Each row is a point on a tangle of strands that fork, close into loops and nearly touch. The rows are in no order.
(in the rows, 128 means zero)
Points whose rows are less than 122 apart are linked; no others are. Some points are linked to none.
j_59: [168 169 122 123 133 136 192 113  97 136 128 151 131 124 146 162 167  95
  89 122 110 165 156 146  96 173]
j_84: [180 134  58 165 138 122 144 137  81 177  93  79 119 124 116 177 169  55
 117 107 108 151 119 160 117 176]
j_953: [139  98 106 120 137  78 130 101  86 166 127 125 123 131  21 123 160 108
 169 102  90 134 182  92 139 150]
j_699: [125 136  72 183 117 175 126 151 137 143  63 127 116 142 209 159 138 151
  81 122 120 164 129 140  94 141]
j_241: [ 93 133 167 126 107 131 106 147 136  86 147 101 122 135 139 151  81 153
 166  40 170 104 119 163 144  73]
j_445: [140 143  69 129  95 113 182 183 125 146 114  93  81 134  52  81 113  84
 150  95 132 166 177 111 122  99]
j_69: [157 109  99 105 150 113 129 107 110 142 132 105 154 104  81 137 148 108
 143 136 111 129 134  95  80 177]
j_221: [101  65 139 180 116 122 147 187 131 116 143  97  76 146 120  80  63 163
 173 116 143  89 122 145 133  62]
j_367: [157 133  96 146 187 161 121 102 222 193  76 111 122 121  87  85 133  83
  71 140 117 142 133  85  84 174]
j_51: [130 125 147 125 163 159 102 116 140 112  88  93 118 141 119 174 159  94
  73  97 110 148 155 136  91 150]
j_81: [102 168 166  97 157 124 132 137 126 127 141 186 137 127 153 115 147  94
 172 137 176 111 132 193 153 113]
j_735: [171 123 145 135  70 190 131 158 110 112 159 166 112 138 154 127  64 224
 148 116 141 123 102 144 152  79]
j_398: [ 65 108 139 139 101 143 154 119 161 133 124  82 113 145 125 135 107 141
 102 110  96 142 127 119 106  87]
j_726: [149 106  71 157 100 101 221 178 113 117 117 128  50 126 104  89 131 118
 165 100 121 145 157 111 114 106]
j_856: [150 139 187  42 156 155  85  67 187 102 158 134 155 124  97  90 152 113
 109 151 172 112 129 122 125 140]
j_169: [168 167 162  96 132 132 105 107 122 103 144 148 168 129 217 136 105 128
 115 127 157 106 110 178 105 125]
j_363: [147 121 120 124 105 115  97 121 120  98 118 108 162 113 151 158 121 147
 101 104 114 129 111 122  78 128]
j_971: [111 134  88 139  99 134 113 142  96  85 140 130  97  99  79 151 111 167
 163 117 146 104 100 141 145 155]
j_285: [151 126 136 128  82 122  89 141  50 127 148 194 138 134 164 162  86 202
 173 105 136 135 150 176 176 127]
j_569: [ 98 143 135 122 110 119 109 196  99 106 126 138 100  89 133 130 118 150
 119 172 163 163 130 105 128 143]
j_150: [177 170  75 166 100 135 157 150 100 125 123 143  81 120 121 134 135 124
 133  97 145 198 149 137 131 164]
j_538: [151 124 133 161 163 187 106 103 194 102 115  93 130 121 149 122 132 147
  84 148 177 128 122 152  85 171]
j_138: [137 130 132 110 117 124 139 130 117 100 128 192 146 148 194 150 153 139
 168 108 191 134  80 109 154  82]
j_897: [136 122  68 167 110 160 120 135  81 154  77 107 134 113 205 186 131 167
 115 125 163 157 126 134  78 114]
j_166: [169 150 153 117 162 136 141  90  88 162 164 166 153 159  64 149 149  65
 153 101  77 136 194 162 100 149]
j_893: [143 124  96 153 137 123  90 129 195 147 113 114 141 103  99  84  95  96
 150 138 124 132  81 112  53 115]
j_645: [108  89  77 168 120 119 171 211  84 100 146 102  64 134 125 107  79 150
 168 106 145 110 130 158 138  65]
j_423: [119 126 128 165 201 116 170 153 147 139 118 114 116  92 118 124 145 130
 134 160 100 154 129  94  98 170]
j_684: [143 123 139  87 186 110 125  68 148 101 117 162 175 121 136 160 135  58
 133 109 116 108 141 119 123 144]
j_488: [ 95 116 124 121 111 109 163 155 143 114 120 152  95 145 105 105  69 158
 158  89  87  78 112 155 129  84]
j_344: [156 124 116  74 123 107 139  93  61 146 155 147 155 140  86 177 191  61
 135 111 134 120 166  90 158 134]
j_872: [109 117 119 118 168  96 116  92 153 138 111  80 151 130  68 104 129 104
 165 125 132 111 109 131 153  86]
j_315: [148 156 145  86 104 125 149 103  88 125 108 191 142 133 176 185 156  76
 100 121 112 134 160 160 131 161]
j_219: [171 115 141 101 149 143 147 139 177 114 114 105 110 128  79  94 138 119
 102 145 137 151 131  75 149 111]
j_524: [157 174 143  92 147 149  77  96 140 109  98 150 149 113 191 133 131 102
  87 124 166 102 144 150  93 157]
j_410: [ 62 130 141 101 149 150  92  84 171  97 121 141 164 109 156 122 142 115
 119 151 182  71 122 130  98 157]
j_475: [163 125  92 176 104 141 143 161  97 117 111  75  84 115 107 140 123 133
 110 109 121 138 123 150  74 142]
j_216: [156 114 122 164 107 110 150 111  69 143 171 142 116 124 121 137 164 145
 186 129 110 149 147 150 167 160]
j_740: [104 115 159 144 157  54 155 131 119 116 174 115 150 147 123 135 116 132
 192  66  93  92 105 129 162 130]
j_357: [ 93 154 121 151 157 148  96 124 204 160  92 121 167  95 181 104 161  95
  76 147 179 110 114 105  59 167]
j_379: [186 129 124 140 127 170  93 156  99 160 114 133 106 105 134 146 145 124
  88 168 159 167 120 123 107 148]
j_15: [ 95 133  97 137 157 163 150 165 118 124 104 167  92 129 101 143 159 139
 132 162 148 135 107 133 151 108]
j_969: [159 182 133  81 177 150  95 101 141 139  85 170 131 108 134 153 141  64
  73 126 136 115 145 125  70 186]
j_870: [116 145 139 105  98 123 174 174  78 145 187  98 100 165  60 119 136 115
 164  98 108 129 195 161 150 119]
j_771: [104  94 124 126 151 124  90 129 209 133  92 183 149 105 129  70 135 105
 128 142 163 116 121 139  73 145]
j_597: [137  89 124 153 165 118 121 189 159  97 150  75  92 141 101  92  72 151
 169 115 142  98  98 146  92  84]
j_921: [ 87 143 107 149 163 113  88 122 164 157 131 119 187  91 194 133 149  75
 132 158 166 142 100 112  67 162]
j_68: [126  88 134 166 104 123 163 185 146 120 126 133  70 164 140  81  50 192
 147  92  88  73  97 144 157  69]
j_570: [124 124 161 118 120 114 152 116  90 109 158 130 132 108 157 147 120 183
 148 128 120  86 146 182 173 149]
j_665: [148 122 168 147 175 113 141 151 120  97 122 146 116 134 144 156 154 148
 105 125  97 134 111 139 141 122]
j_631: [113 125 116 106 168 124  94 114 179 162 103 185 152 107 111  91 154  80
 109 173 157 130 116 107 116 160]
j_198: [124 113 167 146 128 133 122 151 185  69 132 128 113 157 185  99  99 201
  99 114 144 114  78  83 165  68]
j_32: [ 58 127 136 115  84 145 104  82 189  96 117 153 179 132 200 117 150 120
 109 105 192  98 123 131 110 133]
j_608: [140 123 127 135 129 143 165 128  94  81 124  87 113 143 156 174 166 172
 158 110 180 141 123 117 138 101]
j_151: [147  93 125  90 147  97 112  71  72 147 134 145 146  94  49 139 151  93
 181 128  93  87 161 105 110 169]
j_19: [ 73 171 135 114 166 134  77  92  96 114 150 175 181 134 166 181 113  77
 108 153 140  81 118 145 140 149]
j_244: [110 147 107 108 137 101 136 178 143  96 111 109  98 106 133 103  90 113
 102 109 163 169  88 154 144  78]
j_582: [ 73 144 135  73 139 118 173 132 104 163 191 113 177 139  77 134 110 112
 133  95  84 127 162 125 148 132]
j_276: [ 92 130 143 154 139 159  70 110 111 168 120 119 150  97 163 158 139 130
 117 185 153 125 137 100  75 147]
j_496: [166 111 118 152  72 163 180 155 144  86 150 134  98 143 174 109  54 210
 133 123 137 135 126 140 126  87]
j_928: [115  76  99 144 161 114 115 147 183 125 133  90 108  97 103  79  88 120
 154 142 149 125  84 120 101 112]
j_109: [125 151 104  87 208 176 143  83 148 166 118 104 154 136  53 144 146  71
  98 146 104 118 146 146 144 167]
j_733: [135 125 106 158 106 170 148 108 179 116 155 121 138 136 127 110 133 130
 154 159 151 169  95  89 126 125]
j_661: [145  85  89 169 117 168 141 139 121 152 133  75 146 110 202 150 131 164
 127 171 170 150 117 131  84 107]
j_360: [121 167 155 101 168 150  94  74 180 107 105  68 157  92 142 120 153 101
  65 165 167 107 155 138 116 170]
j_212: [107 155 121  90 140 127 152  78  96 161 116 123 134 109  96 155 137 111
  95 150  80 142 165 105 140 199]
j_230: [119 107 131 183 146 142 130 154  83  94 137  67  88 141 136 150  85 213
 187  84 155  98 146 183 168  76]
j_531: [114  96 145 159 160 146 114 110 199 156 114 114 117 113  98  44 104 138
  83 197 118 139 133  83 127 130]
j_484: [138 150 105 128 115  66 138 143  83 111 145  71  93 176  39 106 140 134
 125  94 115 114 121 111 187  99]
j_939: [172  76 145 117 161 165 154 150 181 103 118 111  88 109 110 102 157 140
 102 171 159 137  88 115 132 132]
j_368: [122 133 151 132 135 142 132 140  84 141 140 169 138 138 108 151 149  93
 152 150 175 136 151 167 137 125]
j_669: [164 128 109 179 104 136 169 143 120 148  91  89  84 142 128 172 127 128
 110  93  86 168 163 149 108 128]
j_713: [110 168  64 154 113 119 131 145  73 141 147 171 101 140  66 154 152 118
 127 130 130 149 141 152 132 176]
j_580: [197 147  90 171 120 133 157 136  59 150 133 102 105 158 129 195 184  86
 132 105  86 134 144 134 116 145]
j_793: [110  90 180  91 127 145 117 126 176 144 137  98 144 124  78  71  83 167
 141 149 139 103 142 133 128 100]
j_625: [ 97 135 170 143 140 136  59  95 105 127 143 166 160 153 144 198 115  79
 135 127  93  98 137 137 126 141]
j_72: [108 132 134  80 170  79 141 105 110 120 147 138 136 129  71 122 110 128
 110 122  48  91 149 159 185 161]
j_820: [145 115 125 135 100  85 103 148  89 142 138 107 110 157  46 106 144 116
 153 112 137 147 167 129 178  96]
j_945: [103 156  78 115 133 128 141 125  79 158 133 172 131 116  78 184 165  91
 127 139  88 120 162 124 128 195]
j_941: [107 158 146  95 106 145  87 109 129 117  94 128 121 132 169 147 121 164
  84 136 126  57  95 143 117 103]
j_704: [107 100 127 159 117 149 129 162 120 146 105 177 127 144 195 113  71 195
 138 127 153 140 140 168 143  69]
j_574: [127 166 144 110 117  91  83 128  95 129 133 131 132 118 163 129 138 108
 119 138 124 130 102 126  95 136]
j_790: [131 137 108 124 105 138 162 112 141 147 147 123 135 134 120 142 144 104
 195 158 165 160 105 108  96  98]
j_297: [136 128 193 122 150 119 151 124 109 123 160 192 142 128 164 157 138 171
 167 105 116  94 152 151 133 153]
j_986: [156 118  69 144 101 107 160 165  92 175  95  80  78 140  61 134 165  81
 139 123 123 157 158  99 112  99]
j_714: [151 103 123  92 146 135 123 131 117 167 114 127 143 147  58 131 137  56
 101 108  94 167 157  96 124 130]
j_451: [179  86 118 187 108 124 187 123 133 120 129  95  94 156 160 104 102 162
 159 121  76 134 104 168 148  91]
j_781: [112 103  97 151 127 135 150 168 142 112 132 141  77 117 101 115 122 153
 135 182 139 125  64 112 147 104]
j_89: [123 121 145 146 110 156  91  74 126 146 168 164 186 146 141 131 120 108
 139 194 118 165 111 139 155 140]
j_238: [104 105 123 108  97 119 159 153 148 124 133  84 121 163  88 115  79 149
 110  74  82 115 117 143  96  88]
j_720: [122  92 127 133 104 135 145 179 168  61 115  91  83 104 170  62  85 205
 107 130 150  97 114  93 106  65]
j_783: [100 126 174  75  85 119 129 157 157 100 204 129 170 112 130  94  81 173
 127 123 127 134 113  77 100 150]
j_193: [ 94 153 140 133 152 100 161 146 168 105 123 158 111 119 159 117 143 101
 149 101 146 139 132 180 156 131]
j_924: [166 165 124 118 128 134 177 116  54 164 156 134 122 148 122 182 179 102
 106 147  84 137 136 122 134 143]
j_17: [138 162 127 100 107 122 167 174 140 109 131  97 119 122 190 132 102 135
  84 106 121 130 120 182 104  95]
j_627: [132 139 129  77 158 123  86  71 148 118 116 180 182 103 126 147 112  38
  87 138 132 105 150 109  84 196]
j_832: [193 126 101 149  81 140  91 134  58 154 124 151 121 120 141 164 157 124
 135 141 127 172 119 103  90 157]
j_553: [126 118 173 132 143 133 108 119 176 110 156 164 193 151 169  97 110 149
  89 121 119 154 107 134 133 131]
j_130: [160 127  95  89 144  94  99  83  68 183 112 121 161 126  65 159 168  35
 120 124 119 114 168  59 144 169]
j_223: [118 121 144 126 142 157 144  78 162 153 159 175 180 137 154  97 150 111
 123 188 114 132 145 146 141 136]
j_546: [161  73  94 189 110 129 136 129 112 148 115 102 133 144 184 128 126 166
 145 143 116 154 104 146 126  92]
j_646: [188 108  97 132 175 157 143 150 177 175 113 139 109  95 191 114 182  72
  79 168 146 129  91  95  99 177]
j_568: [169 121 111 148  97 144 210 119 167 113 154 126 101 144 137 114  87 166
 129 147  95 154 111 158 118  93]
j_932: [116 120 126 126 121 134 110  94 182 155 126 137 155  86 175  99 154 121
  89 163 149 125 141  97  48 200]
j_539: [131 132 102 175 131 115 112 171  47 116 137  90  81 151 116 141 114 176
 197  64 140  86 115 173 147  95]
j_495: [132 132 126 122 155 131  80 103 132 182 150 158 181  98 186 141 173  51
 131 180 147 132 139  96  65 145]
j_833: [111 168 109 146 157  79 156 136 126 104 109 174 107  99 171 122 158 107
 131 124 136 170 103 130 157 139]
j_226: [132 142 129 148 113 121 134 151 110  75 156 137 126 133 170 159  88 203
 183  93 166 139  91 106 102 104]
j_231: [ 66  88 121 112 122 123 105 147 180  74 128 100 133  93 166 141 122 164
 112 110 169 114 111 140 154 137]
j_682: [100 150 118  98 154 101 178  99  99 129 113 135 124 152  90 154 150  84
 131 107  72  81 178 164 168 155]
j_581: [129 111 156 150 107 122 153 166 130 122 121  96  82 143  96 103 122 132
 141 124 123 173 168  87 140  64]
j_206: [109 132 103 110 116 114 130 125 127 118 141 128 125  93  79 126 125 133
 154 120 133 140 111 125 101 159]
j_186: [106 139  95 109 191 148 103  56 153 130 119 100 155 110  60 128  93 110
 118 151 110 124 139 162 133 164]
j_449: [ 90 165  92  96 116 105 107 102  73 156 146 178 155 131 125 181 168  63
 107 147  94 148 132  87 144 154]
j_662: [142 115 113  86 104 127  85 124  92 139 107 140 130 150  53 131 152  94
 128 120 132 170 170 102 168 125]
j_701: [147 114 135 148  46 151 119 169  79 128 154 163 123 178 148 143  61 218
 169  79 142 127 131 172 196  98]
j_167: [132 153 144 120 129 103 160 137  75 175 156 149 118 150  63 125 142  94
 168 108  87 134 208 169 119 142]
j_947: [135 120 176  61 151 120 108  99 167 118 188 150 202 115  97 127  90 151
 167 108 109  75  73 110 159 148]
j_967: [118 133 135 122  92 144 115  88 165 155 132 171 153 101 148 103 136 144
 133 177 152 118  93 103  68 154]
j_940: [116 134 173 138 165 177  95  84 171 112 127  85 134 123 153 103 162 159
  77 165 179 108 150  92 100 164]
j_365: [ 73 165 108  96 136  91 135 112  91 177 166 100 152 147  59 147 128  85
 122 104  63 144 152 103  89 136]
j_270: [138  94 104 187 115 162 156 105 208 133 111  99 103 127 144  90 102 126
 127 152 151 163  88  86  88 106]
j_316: [159 153 113 146 123  89 106 154  62 140 111 194  97 125 109 124 137 138
 188 118 118 111 128 181 156 126]
j_283: [122 134 186  91 124 107 142 136  85 132 172  81 132 137  61  95 111 145
 162  99  94 110 209 134 137 134]
j_248: [ 67 134 153 105 143  90 142 166 144 117 155 140 115 128  60  88  68 149
 172  87 109  72 120 126 118 101]
j_899: [106 120 148 113 113 120 168  76 155 133 130 130 152 173 131 145 140 140
 147  95  98  93 113 133 191 100]
j_685: [ 65 150 130  99 103 131 160 107 147 108 124  91 159 142 129 149 121 143
 143 102 100 121 122 119 159 105]
j_999: [118 131 145 104 113  95  99 122  75 119 171 170 155 123 122 178 149 121
 181 134 125 138  88 100 141 166]
j_652: [116 183 174 117 121 132  98 119 147 114 132 155 158 132 238 113 109 214
 113 122 143  56  94 165 133 106]
j_827: [ 57 119 141 140 170 127 114 143 164  95 111 111 125 100 142 118 120 129
 123 139 196 134 134 125 136 125]
j_490: [120 160 101 161 134 130  85 152 149 144  64  35 103  97 124 125 107 102
 110 140 160 168 130 113 109 114]
j_228: [112 136 128 122 124 107  93 127 170  88 139 176 143 127 208 101  93 181
  76 114 139 149 116 144 156 114]
j_970: [151 112 104 154 131 135 180 120 203 113 121 113 111 118 136  98 114 108
  88 159 134 183 137 131 147 177]
j_340: [132  90 149 153 125 177 142 161  84 109 163 130 131 154 171 167 121 174
 129 129 154 151 145 161 190  92]
j_807: [147  95 154  68 176 102 148  78 121 157 147 127 169 108  70 107 145 100
 164 144  82 108 190 111 147 157]
j_83: [ 96 157 149  95 148  97  97 110 169 130 131 132 160 120 123  95  95 125
 118 114 106  81 127 151  95 126]
j_557: [ 88 148 154 127 160  95 113 123  85 139 145  93 154 129 102 167 145  97
 138 114  70  98 146  79  87 132]
j_797: [137  84  44 213 128 102 147 219  62  99 122 118  54 144  90 122  90 156
 158 112 162 148 135 146 163  78]
j_460: [ 78 127 169 133 101 137 102  70 184  90 150 146 192 137 201 122 145 167
 126 122 164  83  92 114 148 145]
j_336: [105 144 183 119 115 114  89 124 149  92 117 114 117 155  97 122  90 145
 159  80 144 121 121 131 182  83]
j_614: [123 134 156  72 143 156 120  59 184 145 155 135 193 147 122  95 138  88
  97 182 145 112 150 114 139 143]
j_296: [ 82 121 181 111 122 128  94  95 123 127 136 161 179 163 128 141 123  92
 147 109 109 107 160 134 171 130]
j_165: [134 139 140  65 100 101 106 129 141 117 184 105 178 115 117 114 108 155
 145 126 122 101  77 110 134 129]
j_309: [ 98 120 126 130  87 115 127 123 125  97 155 176 155 136 122 147 121 148
 188 115 136 141  85  88 162 134]
j_160: [103 127 128 134 105 188  93 100 130 129 147 153 148 114 149 136 129 172
 100 158 166 142 117 117  98 158]
j_525: [103 153 143  69 125 107 138 125 107 148 159 124 142 161  71 105  91 115
 130  75  61  96 131 172 167 133]
j_319: [116  68 103 156 109 139 128 179 169 109  94 135  91 114 172  95 111 177
  93 117 187 111 121 105  89  94]
j_848: [126 121 122 120 119 132 157 161 149 100 137  67 101 104 150  96 116 174
 100 160 124 123 112  94 135  80]
j_873: [107 154 141  95 131 156 114  48 103 168 128 139 158 129  71 162 147  95
 122 151 104 112 172  91 123 158]
j_404: [124 132 116 165 105 100  97 160  59 111 137 114  90 152  64 149 127 184
 177  97 137 100 121 139 139 140]
j_544: [134 111 168 103 131 112 141  99 120 139 165 106 142 126  51 100 142 150
 173 134  76 105 147 111 151 140]
j_622: [ 68 112 145 117 135 135  65 120 140 128 107 136 146 101 175 147 166 118
 109 140 174 120 147  83 100 160]
j_620: [138 110 120  87 110 109  93 162 109 130 113 171 144 123 146 116 130 107
  87 142 121 145 110 122 166  92]
j_29: [122  97 108 158 115 125 168 144 188 109 117 131  98 115 129  82  76 125
 111 124 147 178 139 145 167 110]
j_343: [145 174  97 111 159 190 103 106 158 208 136 137 144  75 158 136 174  61
  70 184 159 139 138 106  75 215]
j_388: [165 122 125 157  85  94 156 143 110 105 147  93  95 144 155 121  98 159
 175 100 127 105 122 152 134  86]
j_784: [159 148 120 103 140 134 111 107 175 164  85 146 123 139 119 104 135  99
  99 134  89  85  94 139  82 104]
j_432: [166  94 194  93 157 157 143 103 145 142 154 165 168 138 177  91 164 138
 111 185 145 101 134 153 156 115]
j_787: [139 142 125 109  95  89 130 159  74 144 124 205 136 134 131 126 139 115
 145 147 111 125 112 142 173 126]
j_172: [114 115 115 122 102  82 156 128 115 116  90 126 115 126  86 136 154 137
 130 131  80  87 109  86 148 119]
j_603: [101 151 131  62 143 122  93  81 136 153 134 172 174 117 117 119 149  80
 127 181 145 104 112 120 144 163]
j_80: [106 140 159 134 135  93 161 116  68 143 155 145 134 157 104 141 159 109
 167  89  54  87 175 186 152 126]
j_952: [ 89 119 150 128 115  78 124 159  98 130 124 162 111 150  90 129 153 165
 153 141  78 118 116  65 161 117]
j_93: [154 192 137 111 148 121 166 128 149 125 123 124 139 129 176 119 128 101
  90 119 112 140 152 162  98 135]
j_763: [203 129 121 193 117 167 147 110 143 156 105  94  96 133 166 162 137 138
  90 130  97 168 120 137  90 138]
j_433: [124 158  80 116 112  79 106 160  93 109 123 127 129  74 159 148 141 122
 117 153 155 156 119 114 107 164]
j_267: [138  73 160 105 126 153 129 140 180  95 130  92  95 125  85  67  96 142
 112 150 163 132 150 101 153  87]
j_494: [ 97 113 103 169 103  86 151 151  84 121 110 114 110 138 143 158 140 127
 151 106 119 161 152 108 125 116]
j_464: [173 124 116  84 178 124 124  92  94 196  97 142 149 166  40 132 165  34
  92 133  90 135 170  68 142 136]
j_177: [147 126 119 171 151 167 126 127 191 136  93 119 102 102 172 105 128 151
  63 154 156 174 130 140 127 197]
j_578: [138  78 114 130 180 143 140 124 219 172 107 105 138 116  82  62 104 129
  69 154 104 140 140  96  81 157]
j_780: [174 129 178  72 146 113 113 102 124  91 162 118 179 134 157 138 111 114
 118  91 123 113 124 159 134 131]
j_600: [126 154 120 166 140 124 134 135 157  96  81 132  62 111 123 131 107 163
 121 126 136 130 112 150 133 128]
j_788: [108 153 137 103 100 118 117 118  65 126 157 157 148 152 117 168 189  83
 147 150 130 119 132  87 170 127]
j_372: [140 114 125 148 104 143 190  99 123 125 115 133 109 181 117 151 148 145
 141 102  99 138 128 139 197 101]
j_995: [124 109 176 122 112 142 120 110 153  97 161 166 180 146 205 124 155 144
 140 109 171 114  79  91 168 100]
j_361: [143  99 177 146 161 137 119 130 161 122 125 131 142 126 127 106 125 144
 133 113 126 125 164 166  90 147]
j_269: [156 115 117 116  90 116 129 162 146 119 111 102  99 105 161  86 112 150
  74 182 116 167 138 103 141 109]
j_92: [139 128 152 142 100  81 155 137  96 139 162 107 122 156 104 142 127 145
 194  74 112  99 108 117 133 102]
j_687: [116 136 124 125 155 135  92  83 141 131  92  90 133 136  95 122 125 107
  92 130  85 145 134 127 131 135]
j_946: [145 149 153 119 136 145 155 126  90 155 183 173 161 181 116 172 136  71
 124  95 103 122 151 159 115 119]
j_741: [113 126 101 167 170 128 133 137  99 138 108 155  83 120  98 157 153 133
 123 151 148 152 128 151 156 176]
j_756: [110 138 147 102  95 108 134 134 135 117 162 149 145 108 122 108 119 155
 157 127  92 147 144  91  87 156]
j_709: [131 123 114 115  96  81 110 133  88  92 153  57 111 114  72 128 107 158
 149  92 112 104 108 100 178 123]
j_111: [105 105 134 134  81 125 104 123 135 134 123 175 125 138 126 106 146 160
 173 158 111 143  99  72 151 111]
j_227: [134 141 142 107 107 136 159 148 134 120 174 165 135 125 160 122 153 116
 174 141 178 146  90 118 115  83]
j_710: [141 128 199 145 130 163  63  97 117 126 159 177 168 155 159 139 136 124
 123 173 130 126 102 127 172 123]
j_708: [119 140 151 121 105 132 130 125 100 111 155 154 143 161 123 155 119  99
 153  96 113 139 131 168 140 115]
j_888: [122 155  72 179 109 123 131 149  59 131 113 137 110 138 183 185 146 156
 140 104 144 134 133 140 115 124]
j_63: [168 129 152 171 151 150  75 105 111 117 133 160 132 147 167 147 107 163
 119 160 135 154  82 143 145 122]
j_294: [165 101  85 143 154 132 164 166 170 135 105 116  66  85 118 106 136 136
 114 163 138 126  88  88 116 132]
j_387: [125 121  76 175 103 103 152 175  61 133 104  78  65 113  94 155 165 124
 159 100 131 146 165  88 126 138]
j_175: [149 110  98  99 163 153 125  88 211 172  76 132 146 128 107 107 151  68
  74 136 104 123 111 131  92 125]
j_282: [138 104 105 127  86 107 124 142  66 104 136  95 128 119 109 166 129 144
 110  81  92 127 122 140  81 139]
j_430: [120 165  82 150 117 105 107 100 167 115  80  72 104  98 140 116 104 121
 146 144 136 150 104  97 118 146]
j_132: [122 184 139 145  94  98 107 153  35 138 147 184 109 156 137 130 112 176
 169 108 139 100 134 168 192 130]
j_559: [157 140 108 150 118 191 128 121 155 153  50  94 104 131 180 172 162 130
  70 118 123 125 121 127  80 142]
j_401: [187  98 145 160 125 128 131 107  94 126 138 142 142 114 141 146 152 126
 148 152 110 170 128 119 116 163]
j_910: [189 130 123 165 166 184 111 154 129 135 111 183 114 130 156 139 153 125
 123 143 151 121 128 142  96 157]
j_106: [140 123 121 122  94 137 111 160 118 112  92 128 140 133 171 119 122 154
  54 151 132 163 102 137 156 119]
j_378: [136 124 212 103 146 121 139 125 153 142 169 174 168 129 154 100 144 148
 163 139 129  90 117 134 144 128]
j_67: [111 141 154 131 119 149 212 133 121 135 152 172 105 167 133 136 145 171
 141 135 107 131 132 143 207  85]
j_528: [101 100 171 136  86 117 170 180 130  96 143 147  87 140 131 113 120 162
 133 113 116 152 176 118 170  89]
j_104: [ 70 108 144 158 104 140 120 196 125 122 130 141 106 146 167 116  83 160
 130 105 125 147 161 141 149  59]
j_549: [150  97 123 185 119 131 195 171 137 108 108 107  61 126 116 112 127 119
 171 133 151 156 177 111 124  88]
j_775: [141 144 147 128 129 107  94 114 137 104  86 142 144 116 218 133 120 168
 133 123 143  89  83 156 112 105]
j_985: [172 127 122  97  85 132 154 119  98 107 153 150 154 132 146 156 164 147
 135 139 105 138 101  95 182 145]
j_673: [119 107 149 117 139 163 119 105 159 142 139  87 129 138  82  81 115 130
 182 141 153  94 103 154 153  89]
j_689: [187 128 130 178 155 167 111 116 163 139 126 185 144 135 172 122 131 148
 103 175 153 131  83 159 120 162]
j_2: [115 128 148  71 157 113 105 153 153  91 125 160 138 145  65 133 122  97
  89  55 123 153 143 120 126 128]
j_987: [125 105 100 143  94 107 144 181 131  94 125  93  89 106 124  87  67 108
 114 120 139 176 131 162 183  80]
j_992: [165 159 100 134 128 128  88 138 160 174  83 135 132 126 159  88 107 113
 125 152 130 125  92 141  55 136]
j_621: [164 168 149 133 146 177  92  98 149 165  57  75 113 119 139 159 159  99
  66 132  97 115 146 125  80 151]
j_288: [136 143 169 153 149  82  77 129 105  98  99  79 108 131 137 133  92 158
 140 112 114 124 116 151 112 126]
j_908: [114 167 177 125 109 125 130 156 150  97 125 148 126 136 199  98 104 198
 104 101 162 106 108 138 168  97]
j_860: [ 57 133 110 131 125 116 112 154 157 105 103  67 101  84 103 109  97 113
 101 134 166 155 114 125 122 106]
j_306: [ 77 138 130 142 115 155 117 125 167 109 104 128 136 157 159 134 119 165
  80 129 126 103 108 124  91  91]
j_556: [118 173 104 142 132  76 130  95  87 150  91 102 103 105  82 130 142 123
 169 155  89 143 163  87 143 166]
j_210: [138 120  66 149 127 121 128 115  93 193 118 117 135 114 111 127 169  39
 141 124 120 139 146 162 105 141]
j_774: [138 129 166  73 142 119 128  73 143  92 147 106 171 118 143 146 146  69
 161 110 147 139 155 128 130 130]
j_843: [ 82  83  95 157 108 128 151 166 172 112 114 129 132  88 217  88 108 184
 111 140 157 102 104 136  62  93]
j_668: [117 150  95 124 163 191 120 134 170 164 100  93 114 105  98 142 147  88
  77 150 146 141 112 116 117 159]
j_456: [119 154 127  95 167 174 114 103 167 157  98  72 140  86 140 135 154  70
  57 144 162 140 157  95 111 178]
j_325: [139 114 116 119  95 109 156 121  83 116 142 115 127  96 148 144 159 171
 161 160 138 122 112 151 167 161]
j_611: [133 137 116 165 162  95 130 114 118 167 108 119 107 132  62 119 161  79
 177 124  85 148 176  77 120 140]
j_584: [ 98 110 171 110 121 121  93 134 188  87 111 113 101 149 142  88  72 178
 105 100 125  95 107 129 190  66]
j_75: [121  96  76 165  98 154 120 117  87 185 141 116 159 124  94 147 124  88
 134 139 109 180 133 155 113 149]
j_877: [146 148 113 136 114 107 154 168 125  86 107  67  80 111 144 127  82 154
 107  97 129 142 145 162  79 103]
j_286: [138  91  91 110  87 140 124 138 102  81 144  75  98 141  85 139 111 181
 134 118 121 107  93 128 148 115]
j_583: [143 135 157 105 156 162 103 114 110 162 121 119 160 156 154 159 155  73
  72 148 147 116 131 145 146  96]

A tip is a point with one link. Name the tips that can be reached along the links from each point below, in the order of the rows.
j_940: j_231, j_430, j_668
j_223: j_856, j_771, j_985
j_932: j_495, j_270

A fork is a point with three links, a tip a point with one. Leave the first point through the second and follow the links. Name the first fork or tip that comes.
j_735; j_701: j_843
j_673; j_793: j_945
j_276; j_622: j_270
j_531; j_578: j_221
j_32; j_410: j_495
j_620; j_787: j_451
j_704; j_104: j_897

A piece is two or more points that can be reached from each other along the links. Count, over all rows, the pieces, the separate loops (a circle has one, a figure eight two, a Y none), the forks (points with three links) and the tips (points with one).
pieces: 6
loops: 2
forks: 22
tips: 30
